The views of a scene show one set of named points, each view turned or mirrored, shifted and resized as a whole, with a little noise and some points left out.
In the rows, zero is written as 128.

Scene 1
View 1
Q897: [105 176 189 142 129  68 115 153 104 119 173 156 108  92 103 130 112 207
 169 121 119 153]
Q737: [ 92 148 204 127 142  90  95 148 123 121 145 172 115  84 123 108 109 220
 162 132 117 157]
Q880: [115  85 137 106 184 162 113 119 123 152 112 124 171 103 124 124 139 175
 144 116  99  91]
Q360: [114 159 158 135 126  87 133 147 100 132 165 116 118  92  99 139 126 184
 166 104 112 137]
Q614: [ 92  87 177 104 173 145  93 129 142 142 103 154 151  86 141  96 126 201
 148 130 105 124]
Q657: [111 125 147 119 143 120 131 140 113 144 138 106 135  92 112 132 137 175
 157 106 105 122]
Q49: [110  80 134 100 172 164 118 123 124 156 106 109 166  95 126 121 145 170
 144 109  96  97]
Q613: [ 88 145 193 125 124  92 109 153 126 128 143 145 109  78 124 107 118 208
 165 123 113 161]
Q148: [115  76 132 102 186 169 116 118 125 156 106 116 173  99 125 121 143 170
 141 114  96  87]
Q725: [ 98 150 198 130 151  90  95 143 118 120 151 178 123  91 118 115 106 217
 163 133 116 147]
Q197: [101 133 188 125 162 108  97 137 120 128 140 172 134  92 119 115 113 210
 160 132 113 133]
Q621: [ 90 142 187 122 118  92 116 154 127 130 142 127 105  77 122 107 122 200
 165 115 110 161]
View 2
Q725: [131  67 103 147 116 120 147 154 125 173 116  79 145 143 115 131 126 189
 110 121 132 140]
Q657: [147 115 134 130 110 134 154 139 134 138 118  94 122 141 131 152 130 161
 101 169 123 141]
Q614: [145  98  92 125 103 100 147 128 134 146 121  80 135 172 139 101  87 149
 118 171 133 141]
Q49: [158 136 125 115  99 121 155 122 139 118 122  92 117 165 151 134 103 129
 108 203 123 140]
Q197: [140  79 101 137 110 117 149 149 125 163 118  80 144 149 125 128 120 174
 111 136 129 142]
Q621: [121  86 132 152 130 119 144 131 143 160 120  94 114 128 105 127 117 199
 100 148 140 132]
Q613: [123  78 122 151 128 117 145 136 138 164 120  89 122 130 105 125 117 197
 104 140 142 135]
Q737: [125  66 106 150 123 115 145 146 129 175 117  81 139 139 109 122 118 196
 109 125 138 138]
Q148: [166 137 111 106  89 119 156 130 134 117 122  87 127 175 160 132 102 118
 114 202 119 145]
Q360: [137 103 147 144 123 145 154 145 136 150 116  97 118 120 115 166 149 187
  94 148 126 138]
View 3
Q613: [114 148 123 120 143 116 156 168 175 191  74  64  77  81  64 154 115 152
  57 154 195  74]
Q614: [101 156 114  81 151 110 179 129 164 169  98 151  81 121 129  72 195 175
 110 183 220  94]
Q880: [108 144 114  83 125 136 160  86 108 145 138 180 110 122 147 115 194 161
 135 162 214 148]
Q725: [134 155 141 155 131 107 160 179 165 213 103  74  94  84  70 125 119 136
  50 173 238  95]
Q49: [ 92 140 101  54 138 140 162  67 110 127 125 190 102 127 154 122 201 173
 148 154 189 139]
Q621: [107 149 115 107 146 121 151 155 169 182  67  66  77  78  65 173 109 157
  63 143 180  72]
Q148: [ 95 140 105  61 132 141 161  66 104 129 138 200 106 130 162 110 208 168
 154 160 200 151]
Q897: [138 142 138 162 118 120 138 170 151 208 103  49 103  62  50 190  81 123
  37 145 216 102]
Q197: [126 152 135 137 134 110 159 158 157 198 111 103  97  95  91 115 143 143
  71 174 238 106]
Q360: [124 133 124 127 115 141 128 124 122 171 112  78 106  70  72 222  91 133
  70 124 185 123]
View 4
Q148: [168 106 124 105 106 150  92 126 109 106 115 170 113 130  89 155 154 184
  85 116 121 116]
Q614: [154 110 113  96  92 167 118 142 139  91 116 160 120 130 124 159 143 150
  83 141  86 124]
Q613: [138 105 110  96 114 152 128 146 186 117 138 120 157 112 152 128 126 123
 100 142  92 145]
Q49: [166  99 127 100 109 147  91 125 118 102 118 167 118 126  94 149 148 183
  87 117 123 121]
Q621: [140 100 115  91 118 148 123 142 189 114 140 120 160 107 150 122 123 130
 102 138 100 147]
Q897: [134 121  99 112 126 140 125 151 187 154 147  98 173 111 150 121 137 112
 106 136 101 143]
Q197: [143 123  98 111 105 156 124 152 158 126 130 130 143 124 137 146 147 125
  93 142  89 131]
Q880: [162 111 119 108 108 149  99 133 117 116 119 159 121 129  98 153 155 171
  87 121 117 119]
Q737: [139 121  98 107 107 156 131 155 174 128 135 119 151 120 149 141 140 115
  94 145  83 136]
Q657: [155 107 117 106 124 138 102 134 150 131 134 133 148 117 115 131 142 157
  99 120 122 133]

In a view up to two points have been moved. Name them for each view, in the order of its rows, or write -.
view 1 -> Q880, Q657
view 2 -> Q49
view 3 -> -
view 4 -> Q737

Scene 2
View 1
Q371: [155 171 203 146 108 113 158 168 101 149 191 147 128 125 124 158  87 149
 108 110 214 101]
Q106: [137 134 145 147  78 155 172 123 186 161 167 200 113 132  67 149 144 151
 118 117 203 157]
Q17: [159 162 128 158 148 185 208 129 166 153 146 192 140 140  62  94 175 125
  78 158 218 188]
Q608: [234 206 107 108 160 139 127 161 180 192 127 198 145 181 108 143 220 171
  86 152 156 196]
Q688: [148 187 247 152 119  89 158 186  40 132 211 108 134 113 157 167  36 143
 105  97 227  57]
Q418: [134 172 244 162 119 108 182 172  48 122 210 113 131 105 139 147  38 130
  99 105 241  65]
Q213: [175 177 173 128 108 114 138 163 138 166 175 168 127 147 120 168 126 163
 109 112 190 129]
Q889: [177 183 163 146 153 148 180 155 125 152 159 165 142 140 102 124 143 139
  80 142 209 149]
Q858: [154 151 181 117  32  86  99 151 170 183 192 185  97 144 123 221 104 190
 153  69 171 107]
Q367: [152 149 134 149 115 168 184 129 184 164 153 198 128 140  64 126 171 145
 101 137 204 179]
Q555: [137 151 210 145  70 105 149 156 118 150 202 152 114 123 121 182  71 159
 129  87 210  88]
Q770: [165 168 199 122  68  88 109 167 130 170 194 163 114 144 137 204  92 179
 133  81 182  99]
Q124: [137 150 165 163 123 163 200 135 139 143 171 173 132 122  77 118 127 130
  91 135 227 144]
View 2
Q213: [151 112 131 115  82 154  78 130  93 129 172  93 165 134 210 149 118 112
 117 147  99 131]
Q371: [111 116 155  87  96 148  70 141  85  84 182  97 150  97 200 137  94 103
 148 131 107 133]
Q889: [151 143 138 104  97 148 124 145 144 133 161 100 123 134 198 158  95  89
 103 111 132 106]
Q858: [143  71 128 135  53 162  23 114  40 118 165  81 206 131 209 141 136 135
 139 203  65 151]
Q688: [ 83 111 168  45 103 145  78 153  50  46 242 125 147  54 218 131  92 117
 162  99 100 168]
Q106: [152 129 144 151  81 145  54 131 138 143  86  66 155 158 163 144  98  89
 127 184 121  79]
Q555: [102  99 165  95  85 149  34 138  58  75 168  91 169  93 189 131 102 113
 171 163  91 136]
Q367: [168 152 130 146  91 147 106 139 179 165  98  76 124 172 176 156  95  79
  94 150 140  71]
Q17: [159 170 136 136 102 143 125 149 200 160  99  85 108 166 170 157  82  66
  93 124 153  59]
Q770: [131  78 135 110  67 159  35 124  43 101 188  89 192 114 209 136 124 131
 144 173  72 153]
Q124: [120 141 160 112 103 140  79 150 138 111 115  84 129 123 166 139  76  79
 143 141 136  82]
Q608: [224 132  75 153  68 168 140 121 162 214 161  95 154 200 229 184 140 113
  38 134 110 110]
Q418: [ 69 120 189  47 111 136  75 160  66  34 210 117 131  51 194 123  73  94
 181 103 114 143]
View 3
Q213: [120  72 104 115 148 107 108  87 131  81 115 126 144 126  84 117 108 117
 116 141 112 119]
Q858: [122  84 126 119 161  97 101  67 125  32 103 114 170 120  51  56  73 119
  96 132 132  96]
Q889: [117  58 100 112 133 134 116 106 136 123 136 126 127 125 121 162 142 121
 127 141  94 143]
Q608: [103  41  48  93 123 150  79  52 168  97 146 128 184 190  92 167 122  45
 121 171  71 148]
Q371: [130  79 126 124 154  93 125 110 112  91 106 131 111  93  91 120 115 151
 120 128 122 119]
Q17: [ 94  49 109 111 110 182 114 110 168 150 171  88 144 145 149 170 149 112
 123 135  84 160]
Q555: [127  89 147 128 159  93 125 108 110  70 102 117 123  84  84  81 101 160
 110 119 139 106]
Q124: [107  64 130 120 129 150 128 121 142 135 150  96 124 112 136 140 139 147
 119 123 106 143]
Q367: [ 94  55 120 111 118 176 112  96 164 122 163  77 165 146 133 130 129 110
 112 131  95 145]
Q106: [ 96  66 142 119 126 167 115  98 158 100 157  67 167 131 118  94 111 124
 101 123 111 131]
Q418: [145  97 143 134 167  66 145 141  86 107  87 152  63  50  98 129 130 191
 131 119 138 117]
Q770: [125  84 129 119 161  90 113  91 114  60 101 125 141 106  65  82  91 137
 110 130 130 109]
View 4
Q17: [ 96 120  98 119 131 157 145 131 105  97  99 114 112 178 124 149 151 167
  99 140 177 132]
Q608: [121 176  58 122 106 184 128 166  99 139 138 111 103 181 109 142 123 170
  73  97 195 148]
Q889: [123 137 111 133 130 144 140 138 124 106 125 135 112 154 109 142 124 148
  95 122 163 134]
Q688: [163 148 161 161 152  97 122 138 166 110 161 184 128 104  96 126  85 117
 102 117 126 131]
Q770: [148 175 124 142 153 129  83 154 157 153 164 162 152 129 107 110  89 163
 101 138 147 135]
Q371: [140 150 137 143 151 121 115 139 151 118 143 161 133 130 105 125 104 144
 102 136 141 131]
Q106: [103 139 108 119 149 152 102 137 126 131 116 131 147 167 127 125 134 188
 110 167 166 132]
Q858: [141 187 114 134 155 142  70 161 155 166 165 156 164 138 111 105  91 180
 101 149 153 136]
Q367: [ 97 136  97 118 137 158 121 137 114 119 110 119 131 176 124 138 142 180
 101 152 175 135]
Q213: [133 163 110 136 142 141 107 150 139 136 146 145 132 144 109 125 106 159
  96 129 159 135]
Q555: [139 147 150 142 168 111  94 135 163 130 146 168 157 122 113 113  99 156
 116 159 133 127]
Q124: [108 121 124 129 145 137 131 128 128 101 110 136 127 156 120 139 132 161
 108 150 158 129]
View 5
Q371: [124 102  94 132 132 134 110 152 152 152 123 121 124 134 136 125 112  92
 121 109 107 123]
Q688: [112  88  55 146 135 149 111 153 156 160 118 110 147 117 142 132 113  93
 130  82  78 125]
Q858: [148  90 128 129 130 157 116 209 140 176 128 138  97 121 151 126 123  68
 104 131 116 116]
Q418: [110  89  56 142 132 137  97 135 151 150 116 103 153 135 145 119 103  97
 118  81  90 117]
Q555: [133  89  95 132 128 145 100 169 142 161 122 118 124 139 150 112 109  81
 103 109 112 112]
Q213: [128 106 112 129 134 139 118 172 151 159 126 131 107 127 132 132 122  86
 125 121 110 125]
Q608: [128 148 169 115 139 110 152 165 167 144 135 162  60 120  98 160 139  99
 164 163 128 145]
Q770: [138  91 110 134 132 154 113 194 142 174 125 130 108 121 148 128 120  74
 111 117 108 120]
Q106: [139 118 150 110 130 112 104 152 143 139 129 136  90 161 127 111 111  89
 104 145 152 114]
View 6
Q608: [196 188 152  73 133 101 119 171  93 109 126 101 202 123 167 138 161 214
 156 156 196  47]
Q371: [135 151 122 149  84 137 161 100 153  97 117 118 130 135 125 136 140 167
 163 177 138 101]
Q858: [131 186 105 146 121 140 168 160 212  72  87 134 136  86 127 133 158 226
 188 212 139 107]
Q555: [120 151 104 171 101 153 171 104 190  83 104 132 111 107 117 142 139 177
 170 197 121 126]
Q124: [157 125 125 139 132 143 134  92 110  94 141 124 137 102 150 163 140 145
 128 151 133 113]
Q688: [107 147 115 173  29 147 190  69 180 101 104 115 103 168  95 119 126 149
 180 185 124 108]
Q889: [163 146 135 123 106 126 135 104 104 105 136 111 154 131 148 146 144 161
 142 152 154  91]
Q367: [177 142 129 120 168 135 118 130 102  89 141 123 164  80 166 170 154 173
 127 154 149 101]
Q418: [109 126 112 186  44 156 181  53 169  98 118 120  94 154 101 133 123 132
 163 179 109 127]
Q17: [192 132 144 108 160 127 109 118  65 103 155 113 174  96 175 172 152 157
 116 133 161  87]
Q770: [127 177 107 154  96 141 174 136 202  82  91 129 126 111 120 131 148 209
 184 207 138 106]
Q213: [149 167 125 134 106 133 154 129 154  92 110 122 146 117 134 139 149 191
 166 181 150  93]

In a view up to two points have been moved. Name them for each view, in the order of its rows, or write -.
view 1 -> Q688, Q858
view 2 -> Q367, Q124
view 3 -> Q770
view 4 -> Q555
view 5 -> Q213
view 6 -> Q371, Q17
